Each row is a point on a landscape with many valleys, with its height.
From any point a ball rolls to the lowest of the 2 points nearest to it. It stops when none of these is lower. Distance is the straight distance between rows; heights are no part of it.
j188: [ 70 133  89  97  98 147 101 125 169 114 110 125 139 125 168 170 101 167
 104 119 120 160 114 115 142]  h=2.94
j539: [183  98 154 165 158 122 181 155 101 117 169 152 108 152  88  95 139  80
 132 122 119  99 170 140 108]  h=0.98
j665: [104 134  75 167 138 164 119  90  85 182 104 135 113  61 121 149 146 141
 156 143 117 158 112 123 152]  h=4.90
j179: [160 123 192 101 134 137  91 152 164 117 152 137 105 174 140  96 174 121
 179 107  72 103 123 125 127]  h=0.89
j700: [114 131 107 104 115 108  93 122 143 109  97 129 144 112 150 147  75 142
  68 200 123 139 191 129  95]  h=1.43
j765: [172 143 181  65 146 129  90 143 173 118 112 126 128  87 199 102 183 191
 150 124  97 161  96 129 144]  h=3.10
j910: [140 126  95 163 167 114 207 114 158 168 124 149  84 154 101 161 149  87
  93 127 104 102  51 100 140]  h=5.77
j165: [ 93 127  73 157 141 200  62  70 131 154 136 147 111 106  95 107 128 103
 128 146  72 146 168 132 142]  h=3.55
j142: [128 122 127 132  86 141 138 122 112 151  95 112 163 107 141 182 137 207
 144  79 146 166  95 138 150]  h=3.94
j671: [147 163 133 125 186 111 119 139 141 119 124 169  87  72 148  80  95 127
 148 164 153 124 175 148 133]  h=1.48
j620: [123 106 147 112 157 137 182 133 140 162 168 116  86 173 134 118 176  68
 151  91 125 115  62  96 146]  h=1.02
j716: [ 84 177  92 174 113 126 156 164 166  80 132 152 156 151 104 138  77 145
 106  90 155 103 106 122 145]  h=6.00
j488: [ 95 176 111 164  79 111 115 130  87 131 103 111 172 106 106 118 101 166
 147 123 173 119 114 139 131]  h=3.00
j584: [111 135 109 165 163 151  93 101 155 141 144 163 139 173  58 172  95  96
 135 136  97  79 111 106 135]  h=2.01
j903: [115 141 104 132 142 138 123 143 166 107 110 162 150  86 138 159  63 170
 134  96 173 144 131 135 158]  h=3.60
j752: [133 123 134 128 124 121 192 165 159 115 125 143 119 153 153 139 130 138
 103  83 123 131 102 116 150]  h=3.85
j371: [145 143 113 137 184 104 167 118 178 181 116 170  83 151 124 154 134 123
 136 123 119  89  45 107 155]  h=5.84
j621: [107 149 105 152  96 108 185 118  91 146 102  96 148 123 126 142 147 148
 111 107 189 129  56 125 141]  h=3.13
j403: [160 153 152 139 132 107 182 164  98 165 127 133 116 120 175  77 177 157
 152 134  83 151 123  84 140]  h=1.51
j578: [135 117 115 170 129 108 149 110  62 153 128 114 119 144  81 106 139  71
  99 172 103  96 143 117 103]  h=5.56
j761: [112 132  92 155 117 166  69  82  95 145 119 132 140  99  90 121 106 121
 130 152 113 141 165 141 131]  h=3.79
j771: [151  99 129 114 119 146  65  92 118 132 116 121 175  74 115 170  95 161
 115 178 119 175 207 146  98]  h=4.30
j789: [112 138 126 115 138 123 147 163 183  97 122 159 131 128 152 172  86 161
 123  84 147 130 108 125 153]  h=3.78
j436: [ 48 193  60 171 122 144 100 132 114 125 128 138 160  96 113 111  85 129
 138 155 141 137 137 101 145]  h=2.78
j376: [115 160 100 144 157 108 139 122 164 152 101 165 117 138 118 177 102 154
 119 132 109 101  73 107 155]  h=5.90
j365: [176 147 179 104 165  90  92 134 188 136 109 165 103 165 147 128 154 161
 143 155  43  90 103 124 121]  h=1.60
j804: [104 129 133  76  71 122  57 105 153 121  91 101 178  92 164 173 111 202
 136 124 165 175 125 163 122]  h=4.41
j316: [106 137 140 131  82 122 152 132  97 149 126  82 123 164 139  97 179 128
 144  97 108 133  98 115 137]  h=1.97
j519: [124 127 158  48  88 116  94 128 159 120 102  88 133 146 193 136 182 183
 115 127  94 155  78 129 127]  h=4.03
j392: [130 139 122 151  62 108 184 100  90 167  69  77 139 128 133 128 160 170
  89 109 185 128  90 159 130]  h=3.51
j149: [138 143 137 141 131 127  60  91 131 164 100 137 124 147  98 131 149 140
 131 177  39  99 120 123 126]  h=1.36
j992: [132 148 153 130 150  99 141 159 139  86 131 149 146 137 115 126  83 126
 143 117 214  85 117 147 134]  h=4.10
j899: [164  99 127 134 202 134 125 131 102 137 173 154 133 118  93 165 103  96
 135 179  96 128 167  93 113]  h=2.65
j609: [149 154 144 141 120  91 193 125 139 136  92 125  98 162 148  89 144 136
  89 109 161  81 101 152 147]  h=4.31
j414: [110  97  99 146 112 169 162 148 138 116 132 129 139  95 148 146 120 133
 128  71 132 186 135 119 147]  h=3.50
j272: [159 155 153 118 169 111 114 100 146 167 110 151  65 133 132  81 157 122
 161 136 114  84 101 148 147]  h=0.63
j217: [165  91 145 112 156 121 140 149 134 149 134 140 132 143 135 188 141 139
 128 149  55 142 114  80 123]  h=2.18
j790: [137  94 136 180  99 156 163 140 111 107 146 115 123 148  82 102 132  92
 119  72 128 118 160 147 120]  h=1.04
j838: [154  88 135 120 177 133 181 116 170 117 159 148  53 182 107 123 145  75
  95 105 132  76 119 169 127]  h=4.47
j118: [189 107 164 100 160 101 166  80 120 182 110 114  80 146 152 112 179 126
 104 141 128 106  98 154 143]  h=4.61
j87: [ 57 117  75 156 128 164 151 109 126 128 162  99 110 143  92 129 139  50
 125  97 145 123  73 103 137]  h=1.33
j922: [144 151 172  85 132 125  93 142 137 141 122 124 147 107 173 129 153 212
 188  95 121 156  91 126 156]  h=3.44
j869: [137 131 146 149  82 135 122 186 149  84 121 142 157 137 141 118 111 166
 116 113  91 144 202 122 114]  h=1.99
j758: [144  91 153 143 111 143 121 120  81 131 139 105 169 134  76 171 127 120
 168  91 156 125 107 134 132]  h=5.58
j309: [158 135 151  99 159  93 102 146 162 142 126 152 131 163 154 177 133 144
 129 179  41 110 113  79 116]  h=1.90
j78: [131 122  89 140 187 164 105 118 118 144 157 172 125  80 113 154  98 114
 131 179  87 154 172  93 127]  h=2.41
j635: [166 112 126 109 203 113 167 124 170 130 154 180  55 157 120 124 138  84
 105 147 118  82 125 147 118]  h=4.54
j670: [136  76 140  62 113 159  71  98 150 116 120 106 127 100 153 156 140 141
 124 125 118 169 130 151 123]  h=3.66
j25: [108 185 119 144 151  91 165 187 106 132 143 133 145 121 154 107 110 150
 164 136 154 127  93  83 138]  h=3.76
j295: [133 150 122 167 153 132 148 166 132  83 149 164 132  94 119  97  73 113
 122 134 170 119 198 136 122]  h=1.42
j305: [121 118 142 123  73 166  78 162 163  74 132 128 174 139 143 112 123 161
 132  91  81 165 186 133 120]  h=1.73
j930: [156 108 143 152 152 139 144 105  91 194 137 114 106 135 106 135 183 108
 177 122  85 116  78 114 141]  h=4.88
j748: [179 153 174 116 140  88 188  99 138 173 106 116  94 187 174  83 188 139
 113 117 131  73  72 140 153]  h=4.46
j986: [149  94 116 128 179 132 161 117 143  83 161 162  89 129  81 123  97  73
  88 135 178  91 165 185 113]  h=3.75
j265: [155  91 130  72 164 155  86  98 153 120 144 143  72  88 140 101 154 120
 115 155  87 158 167 174 117]  h=3.03
j600: [ 70 160  67 168 134 166 104 136 137 101 147 157 146 110 120 100  86  93
 129 134 133 139 167 104 139]  h=2.49
j334: [121 170 176  71 118  97 151 157 150 116 136 109 141 177 201 101 157 194
 157  81 163 116  81 126 155]  h=4.34
j67: [105 142  87 185 127 141 188 128  99 128 142 118 106  93  94  70 140  62
 111 108 173 130  97 132 140]  h=4.20
j161: [140 131 163 137 102 125  80 115 132 132 110 118 114 180 112  95 165 123
 126 151  32  94 142 124 113]  h=0.91
j112: [170  95 147 106 140 135 145 125 102 142 151 119  76 118 148  65 195  98
 129 148  72 153 163 130 111]  h=1.69
j669: [116 116  95 136 186 136 149 126 134 118 151 151 145 103  94 194  89  92
 129 122 173 121  60 114 145]  h=3.05
j530: [128  85 136 119  98 135 122 135 132 118 134 115 147 183 119 181 128 113
  89 130  68 126 150 104 105]  h=2.25
j30: [120 153  92 151 162 145 116 138 151 126 115 169 129  84 131 151  75 144
 110 176  95 148 174  98 135]  h=2.16
j481: [143 116 125 105  94 131  65  98 139 132  86 123 174  61 142 178  84 190
 118 154 150 180 176 160 101]  h=4.48
j618: [ 84 138  68 182 108 146 139 126 102 107 135 127 204  76  91 176  80 121
 117 119 209 165 102 125 130]  h=4.79
j638: [112 105 110 133  90 151 139 123 140 128 113 120 166 126 114 206 101 167
 120  80 154 152 105 136 139]  h=4.17
j927: [ 93 168 100 132 105 154  42 116 133 124 113 125 162 108 136 114 117 160
 124 174  71 153 166 101 124]  h=2.56
j465: [111 174 108 158 186 114 143 163 113 138 154 153 150  85 123 129  90 119
 182 153 148 133 114  70 142]  h=3.54
j393: [ 56 115  97 133  97 138 128  88  99 137 126  73 140 134 102 155 137 100
 136  93 201 123  54 145 138]  h=1.75
j58: [141 101 163  95 116 145  92 127 179  90 129 140  91 161 134 114 141 123
 112 114  95 100 162 172 118]  h=1.00
j912: [144 115 146  99 156 140 104 141 150 113 125 152 139  75 157 152  92 161
 153 113 145 166 151 141 147]  h=3.35
j642: [101 111 103 144 151 172  98 120 156  79 179 164 117 164  83 125  92  58
 107 134 131  93 191 140 116]  h=1.88
j101: [150 104 140  83 150 131 100 120 127 111 145 130 102 106 146 109 125 108
 122 170 123 137 184 150 104]  h=2.77
j340: [107  83 121 111 116 151 111  88 131 104 139 105 110 160  88 132 114  67
 101 120 144 107 152 158 119]  h=3.47
j737: [168 169 171 102 180  93  93 136 150 157 129 158  86 126 161  74 152 131
 185 177  94  93 116 120 128]  h=1.18
j421: [116 139 120 172  95 147 112 136  96 111 132 130 184 102  83 130  86 146
 155  98 170 142 156 140 128]  h=2.62
j517: [122 133 141 105 151 126 137 162 221 119 135 169  74 187 161 142 141 122
 121 108  85  95 105 114 133]  h=4.67
j324: [141  80 134 104 151 144 121  97 126  89 173 136  97 148  83 123 107  76
 103 136 152  96 185 195 100]  h=3.65
j668: [127 123 168 114 101 150  81 158 149 104 141 125 145 158 134 115 146 148
 158 101  69 129 148 122 121]  h=1.34
j856: [100  98  77 138 113 149 138 117  55 150 139 101 148  70 124 144 131  93
 128 159 159 181 146 108 111]  h=6.25
j648: [165 121 111 140 185 138 198 115  93 173 136 149  79  85 124 107 164 102
 131 114 155 138  91 133 159]  h=4.53
j171: [139 140 186 136  97 124 105 175 115  99 145 123 172 172 113 115 133 163
 185  82 110 110 143 123 123]  h=1.72
j154: [ 96 126  86 144 103 141 118 133 113 127 130 116 189  58 129 168  75 154
 153 109 227 187 134 136 127]  h=5.05
j999: [127 160 122 129 157 129  74 127 152 114 118 157 118  80 139 105  89 143
 134 188 110 135 193 129 124]  h=1.86
j991: [135 131 131 150 159 108 119 141 121 106 121 142 179 111  98 188  46 144
 118 164 168 114 152 113 117]  h=3.77
j557: [199 108 186  92 164 116 150 134 138 126 140 148  90 121 158  98 151 128
 134 119 132 126 155 158 134]  h=2.14
j241: [140 126  98 170 116 144 154 129  81 140 121 126 120  82 117  92 130 115
 111 145 103 157 179 125 123]  h=3.86
j351: [161 155 169 144 151  98  94 121  76 167 125 127 139 127 118 105 152 147
 203 158  95 103 112 108 131]  h=5.21
j429: [109 178 110 170 141 101 163 171 159 114 119 168 145 156 108 167  89 173
 123 103 119  93  77 100 148]  h=5.95
j446: [128 135  99 178 140  94 186 137  91 136 132 123 124 142  97 121 126  70
  89 168 117  98  97  95 111]  h=5.65
j871: [121 113 103 160 110 154 190 140 122 140 121 115 126 118 131 156 146 145
 116  70 121 158  94 110 147]  h=3.69
j720: [119 130 143  91  80  62 153 132  89 132 109  78 151 169 158 124 137 128
 101 152 166 119 103 116 102]  h=2.28
j654: [151 150 174  84 138 134  91 177 187  93 124 139 140  85 196 107 134 196
 152 119  92 172 144 126 136]  h=2.80
j65: [124 119 150  52  77 122  52 102 164 112  91  93 142 108 170 143 135 169
 116 136 147 163 117 167 108]  h=4.06
j887: [144  90 106 158 142 137 163 109 120  85 148 129 133 121  48 148  94  73
  73 115 192 105 128 174 110]  h=3.87
j138: [101  84  99 136  98 190 120 138 168  88 153 141 138 115 134 137  96 121
 122  61 140 168 176 148 135]  h=3.28
j43: [114 153 135  99 100  73 120 156 141 103 100 118 151 135 167 142  78 168
  93 172 140 131 163 116 101]  h=0.96
j47: [125 167 140 116 101  78 125 156 102 132  98 105 157 101 172 118 111 183
 125 184 124 152 159 107 111]  h=0.26
j919: [123 110 118  94 138 179  43  97 159 126 128 138 124  92 134 142 132 139
 141 130  73 166 140 137 139]  h=3.30
j825: [129 129 147  65  78 140 100  96 147 143  85  81 128 118 189 125 193 197
 116 106 125 172  76 157 141]  h=3.70
j525: [163 118 160  95  85 139 110  99 136 150  78  85 114 113 179  96 219 177
  99 120  72 163 109 147 128]  h=3.27
j684: [119 137 114 101 119 166  33 129 161  98 124 126 152  74 164 116 139 159
 126 158  63 187 161 121 117]  h=2.95
j195: [127 123 122 144  71 126 141  76  72 162  77  86 126  99 108 117 153 133
 122 116 195 138 116 174 124]  h=3.31
j926: [133 136 177  47 121  91 135 161 168 105 124 114 125 175 202 140 153 176
 120 117 121 129  92 115 132]  h=4.29
j474: [155 107 119 151 149 117 154 119  93 123 122 135 164 104  89 192  89 119
 100 145 169 123 124 125 124]  h=3.57
j739: [168 134 186 145 147 113 156 131 166 131 127 150  71 187 123  93 169 120
 141  91 104  57 119 159 140]  h=1.44
j381: [105  85  81 146 100 172 123 100 148  99 135 132 142 100 101 136  78 101
  93  88 186 162 170 170 123]  h=3.04
j218: [123 119 128 107 111 122 100 149 140  91 132 132 148 146 144 135  95 116
  75 186  95 127 208 109  88]  h=1.76
j143: [ 98 152 101 132 147 112 138 143 145 123 143 144 101 156 128 104 122  75
 121 167 110 100 130  93 116]  h=4.84
j753: [137 165 172 135 102  86 132 161 147 138 129 127 125 212 150  81 177 148
 146 135  48  89 104 102 118]  h=0.88
j775: [133 147 152 132 144 105 126 125  68 189 134 109 145 136 125 141 173 142
 207 136 107 118  60  89 145]  h=5.06
j413: [153  89 151  98 123 159 137 118 147 123 146 109  57 139 151  59 204 101
  98 117  65 143 162 158 114]  h=1.58
j541: [117  81 137  90  89 150  74  87  72 154 134  76 154 105 132 158 154 117
 169 137 162 175 124 141 110]  h=5.75
j588: [141 129 149 141 110  94 126 136 119 147 125 115 131 192 121 115 162 122
 138 151  49  93 119  92 116]  h=0.50
j433: [143 145 162 115 125 116  90 130 193 103  99 160  95 174 141 123 139 156
 112 136  71  79 139 156 128]  h=1.32
j738: [144  97 111 146 174 121 165  98 107 140 130 132 127 105  77 194 112 102
 100 131 168 114  76 136 135]  h=3.34
j733: [115 121 105 149 123 155 105 114 125 136 113 141 193  83 118 225  71 187
 142 121 154 170 132 128 137]  h=4.39
j829: [102 166 111 126 182 129 112 168 145 121 161 157 135  86 161 123  85 126
 172 159 129 156 146  74 138]  h=3.33
j501: [170  87 159 127 147 113 169  93  99 170 125 104  90 164 112 117 173  95
 122 125 111  94 102 135 127]  h=4.74
j897: [156 188 169 125 159  65 129 165 136 149 129 147 120 138 175  78 147 153
 173 173  90 108 115  91 127]  h=1.57
j672: [ 73 185  73 161 149 131  98 130 128 123 116 151 180  69 124 151  55 150
 133 174 168 152 145 103 144]  h=3.11
j176: [127 140 141 113 150 108  98 142 154  90 129 145 149 130 129 151  69 135
 131 145 172 104 164 135 122]  h=3.92
j988: [136 137 107 173 171 129 128 121  68 148 161 140 140 132  57 107 120  58
 144 174 122  97 138 100 108]  h=5.46
j973: [129 113  90 174 136 107 198 127 114 157 120 127 117 154  99 169 136  92
  71 148  89 114  84  88 120]  h=5.71
j106: [108 103  85 143 119 157 141  92 144 117 103 125 119 108 105 155  90 116
  72 108 160 135 132 161 133]  h=2.79
j349: [128 148 141 118  75 104 173 146 142 117  94 108  98 154 175  71 149 144
  81 110 151 121 145 149 129]  h=4.16
j210: [101 105 133 148  76 160 136 131 107 125 136  98 139 146 111 110 143 113
 142  71 124 139 134 131 134]  h=1.45
j319: [153 100 164 109 113 148 117 136 188  93 132 133  57 165 155  78 188 116
  99 118  61 115 170 167 109]  h=1.31
j683: [165 117 142 130 166 114 187 157 193 130 148 172  58 186 153 126 158  97
 105 125  78  93 129 121 118]  h=4.60
j890: [138  89 100 155 122 165 119 100  94 134 132 127 172  61  87 175  88 127
 149 102 202 178 146 160 129]  h=5.28
j163: [154 165 137 165 146  89 165 161  93 161 128 141 117 129 137  74 155 122
 163 156  75 117 133  80 125]  h=1.84
j370: [166 109 146 138 143 115 148 112  74 132 140 122 123  96  92 100 118  92
 136 134 184 119 152 167 116]  h=2.30
j585: [101 195 140 116  91  56 119 164  86 128 116  95 180 137 159 101 106 195
 152 167 148 124 125 104 105]  h=1.10
j660: [ 93 120  94  83  98 146 123 109 173 129  92 119 119  96 182 153 119 157
 104 105 159 179 114 145 152]  h=3.32
j338: [ 96 135 107 143 162 134 119 132 119 113 152 136 186 136  87 203  85 114
 148 120 172 108  68  97 149]  h=2.70
j279: [118  86 119 129 101 151 104  96  79 142 141  91 164 103 102 166 128 107
 156 107 194 158 124 143 121]  h=5.49
j597: [208  99 189  68 155 107 128 112 107 154 132 107 105 101 183  94 201 144
 124 167  88 164 134 128 122]  h=3.22
j296: [135 141 154 124 122 140 128 126 121 157 112 116 136 119 145 133 157 190
 176  67 125 137  81 133 168]  h=3.68
j666: [129 141 127  90 145 106  96  91 137 143  85 131 109 103 148 154 108 148
 113 168 152 118 109 149 142]  h=1.91
j601: [109 137 128 157  70 125 146 174 100  89 146 111 188 130 107 115  98 136
 143  92 169 145 158 122 111]  h=2.31
j571: [ 97 112 120 125 108 158  92 108 103 161 132  97 146 141 119 172 163 135
 176 109  95 144  81 107 142]  h=5.30
j437: [146 105 140 117 108 125 154 101  95 134 111 101  99 107 123  86 133 111
 117 112 200 135 149 184 125]  h=2.73
j441: [100 144 144  98  69  88 145 166 133  88 128  99 164 182 135 129  99 154
 120  89 198 115 119 145 110]  h=3.90
j547: [101 194 127 122 135  80 178 171 105 137 142 117 145 148 158 105 136 170
 160 104 179 116  54  99 146]  h=3.95
j697: [137 115 130 129 101 138  71  88  64 144 109 108 155  98  96 136 120 127
 128 183 114 147 179 134  96]  h=4.04
j830: [136 143 130 149 158 137  70 104 157 159 123 172 137 172  84 173 112 135
 144 160  47  84 117  98 130]  h=1.74
j173: [ 89 156 134 111  64 112 101 139 157  83 100 114 141 173 141 111 105 161
 115 102 157 106 143 159 117]  h=3.67
j958: [162 112 150 148 148 132 135 159 116 113 153 145 149 138 107 145 109 118
 136 144  80 124 186 101 109]  h=2.64
j339: [122  85 137 152 114 155 103  90  73 165 135  90 152 142  73 177 155 115
 171 107 111 121  99 133 133]  h=5.45
j199: [104 111  93 110 141 169  70  99 158  97 146 157 132 140 109 148  85  95
  95 143 129 133 189 140 126]  h=2.17
j494: [161 140 164  90 111 119 146 120 136 155 102 106  98 143 190  69 207 150
 114 129  87 138 110 127 136]  h=2.93
j197: [164 157 156 146 125 102 193 154  83 158 115 117 139 109 165  87 152 173
 139 112 156 142 121 116 144]  h=0.93
j701: [102 140 114 128 165 126  94 127 154 122 144 153 163 172  89 205  78 110
 133 150 119  91  99  91 135]  h=2.29
j17: [ 88 108  68 144  75 148 119  82  76 146 113  96 141  80 124 136 123 101
 102 156 171 175 162 142 105]  h=6.37
j747: [135 115 157 111 140 135 130 141 152 144 151 128  98 185 134 121 171 107
 162  95  81 112  96 106 140]  h=0.44
j750: [127 125 102 171 169 139 200 127 127 116 170 142  68 114  84  64 145  47
 116 114 171 103 100 145 134]  h=4.33
j573: [149  97 112 103 186 169 105  85 170 146 156 168  55 117 101 119 149 113
 129 138  53 131 143 153 133]  h=3.24
j377: [150 118 140 155 161 107 189 133 166 105 136 151  87 178  95 126 129  85
  92 100 157  56  94 158 131]  h=4.40
j711: [118 145 144 171 100 124 147 194 109  91 161 124 166 168 103  97 117 125
 157  83 130 108 147 112 122]  h=2.03
j568: [ 65 142  73 145 158 179 106 130 157 116 178 163 100 122 114  96 110  57
 147 110 123 127 139 109 145]  h=2.19
j625: [189  92 190  64 158 108 104 138 142 105 139 126 109 108 163 117 136 139
 121 162 122 144 184 156 102]  h=2.48
j254: [132 101 165 100  75  99 147 141 136  95 121  96 134 186 139 121 127 112
  97  99 171 108 147 147 104]  h=4.13
j843: [131 119  73 148 181 182 101  84 156 150 163 176  70 109  76 106 136  94
 136 141  55 132 170 150 141]  h=3.37
j757: [126 142  95 157 168 137 155 105  94 180 127 136  97  76 124 122 143 110
 148 138 143 137  88 115 150]  h=4.70
j74: [ 83 118  94 152  98 129 158 119  81 136 128  90 175 120 104 179 130 118
 120 116 193 135  60 114 124]  h=2.61
j360: [113 152 131 116 114 119 146 119  97 176 110 100  95 130 165  63 191 118
 142 128 119 126  96 114 142]  h=2.46
j259: [ 62 110  85 140 120 144 125  77 118 134 132  84 126 162  83 161 132  56
 112 121 160 105  64 120 132]  h=0.47
j453: [102 123  94 138 112 165 124  99  92 177 113 109 120  90 148 155 178 153
 166 120 104 171  83 112 153]  h=5.10
j491: [123 168 163 149 110 108 143 152 161 122 124 137  90 210 132  76 168 136
 145  92  93  63 115 134 130]  h=1.20
j389: [ 92 185 130 121  48  98 104 131 117 121  90  99 157 143 136  90 121 201
 138 101 160 124 119 153 121]  h=3.39
j157: [120  94 113  86  75 141 132 120 142 125 102 109 121  96 174 131 132 140
  82 105 154 189 155 151 115]  h=3.71
j598: [124  98 111 125  88 140 121 100  47 173 115  84 150  57 143 157 162 139
 160 157 176 192 135 135 113]  h=6.04
j864: [115 136  81 179 140 143 127 113 106 131 113 146 194  65  85 213  65 164
 123 147 187 149 121 128 135]  h=4.58
j4: [101 101 126  94  84 101 132 101 112 134 113  76 126 175 133 157 139 103
  85 140 123 115 107 119 111]  h=2.81
j75: [ 98 174 129  93  77  50 159 165  90 125 120  82 165 159 171 106 120 179
 117 145 180 125 112 108 108]  h=1.71
j762: [121 153 108 179 115 126 169 144  99 140 115 126 104 102 123  58 143 107
 121 114 122 124 143 123 133]  h=4.02
j483: [133 144 156 100  91 128 111 169 184  84 102 140 135 122 185 109 128 203
 126  95 113 160 145 140 135]  h=2.53
j970: [160  97 156 146 136 138 172 147  87 135 164 130 102 134 118  82 162  88
 147 112  94 137 161 124 120]  h=1.29
j42: [ 81  78 100 110  74 149 111  84 129 123 118  75 134 161 115 170 123  91
  81 114 138 131 123 139 111]  h=3.16
j946: [146 139 159 142 161  99 186 151 129 110 149 136 127 158 119 117 126  97
 135 102 200  77  86 134 138]  h=4.27
j647: [114 145 120 123 154 128 126 168 186  92 153 171  95 178 147 121 118  92
 122 130 113  84 153 117 117]  h=4.75
j755: [137 153 145 103 156 120 104 165 152 122 129 141 133  71 182 117 109 172
 167 153 109 165 148 105 138]  h=3.06
j760: [164 147 163 139 146  98 167 143  71 143 130 114 138 104 131  80 140 120
 164 126 196 122 126 129 136]  h=1.67
j974: [114 112 118 149 153 130 179 124 112 160 154 103 125 157  94 156 166  77
 146  92 144 111  30  95 141]  h=1.64
j41: [121 144 129 132  74 116 135 165 137 115  97 126 151 124 158 125 117 197
 113 103 116 155 152 126 129]  h=2.26
j190: [169 110 181 119 133 128 147 124 134 115 132 130 101 152 125  96 143 116
 143  90 156  97 137 167 139]  h=1.79
j343: [124 132 103 173 164 165 124 146 142  69 176 174 139 119  70 115  67  78
 114 128 177 104 194 153 118]  h=1.66
j998: [143 151 144 155 168 116  85 107  81 158 137 144 143 125  75 119 107 105
 184 167 115  91 130 118 126]  h=5.35
j146: [134  71 129  96 108 145 105 126 138  94 152 121 146 169 117 161 109  99
  78 146  86 141 199 119  88]  h=2.02
j499: [156 132 161  94 147 110  88  90 133 147  91 132  92 118 138 109 134 142
 136 155 132  97 121 168 139]  h=1.28
j801: [ 88 132 100 103 103 153  64 116 174  98 115 150 162 121 145 161  80 147
 104 133 121 146 161 126 134]  h=2.58
j93: [115 180 156  99 141  78 160 160 145 128 131 126 110 164 176  90 143 149
 149 115 164  99  89 120 142]  h=4.15
j364: [130 108 130  96  83 110 153 125 127 119  98 104  95 128 173  79 148 117
  65 135 142 150 167 145 111]  h=4.00
j656: [ 95 182 116 138 113 124  76 145 141 106 117 140 148 131 132  97  91 143
 130 162 109 115 167 106 124]  h=2.21
j362: [ 79 133  89 140 138 155 136 135 136 131 156 134 106 127 120 109 134  75
 155  96 133 130  97 100 148]  h=1.82
j430: [180 101 185  60 134 112  81 127 133 114 123 103 122 111 174  98 177 132
 115 175  83 155 147 139  98]  h=2.85
j626: [127 105 100 139 128 152 158 150 121 114 139 140 114 101 139 113 120 108
 102 128 113 161 174 116 130]  h=3.72
j283: [154  88 133 172 153 158 155 131  99 104 183 140 120 149  50 111 126  58
 134 104 119 102 163 140 111]  h=0.70
j531: [135 103 129 157 128 131 138 142 103 124 151 130 156 173  87 162 113  92
 105 146  80 106 153  91 110]  h=2.47
j534: [176 145 150 155 165 105 168 155 121 111 124 158 100  80 134  79 100 134
 123 142 177 118 189 164 118]  h=1.06
j374: [128  99 104 104 128 131 114  90 128 132  99 121 126  98 126 170  95 136
  97 143 157 145 141 155 126]  h=2.45
j318: [ 87 122 100 144 131 116 184 142  99 129 161  95 160 151 100 181 140  83
 127 108 166 125  27  88 134]  h=2.20

For each start below, name the point where the ball stops.
j547 => j668
j771 => j625
j789 => j668
j635 => j588
j926 => j283
j988 => j534
j986 => j47
j733 => j668
j441 => j668
j762 => j272
j752 => j272
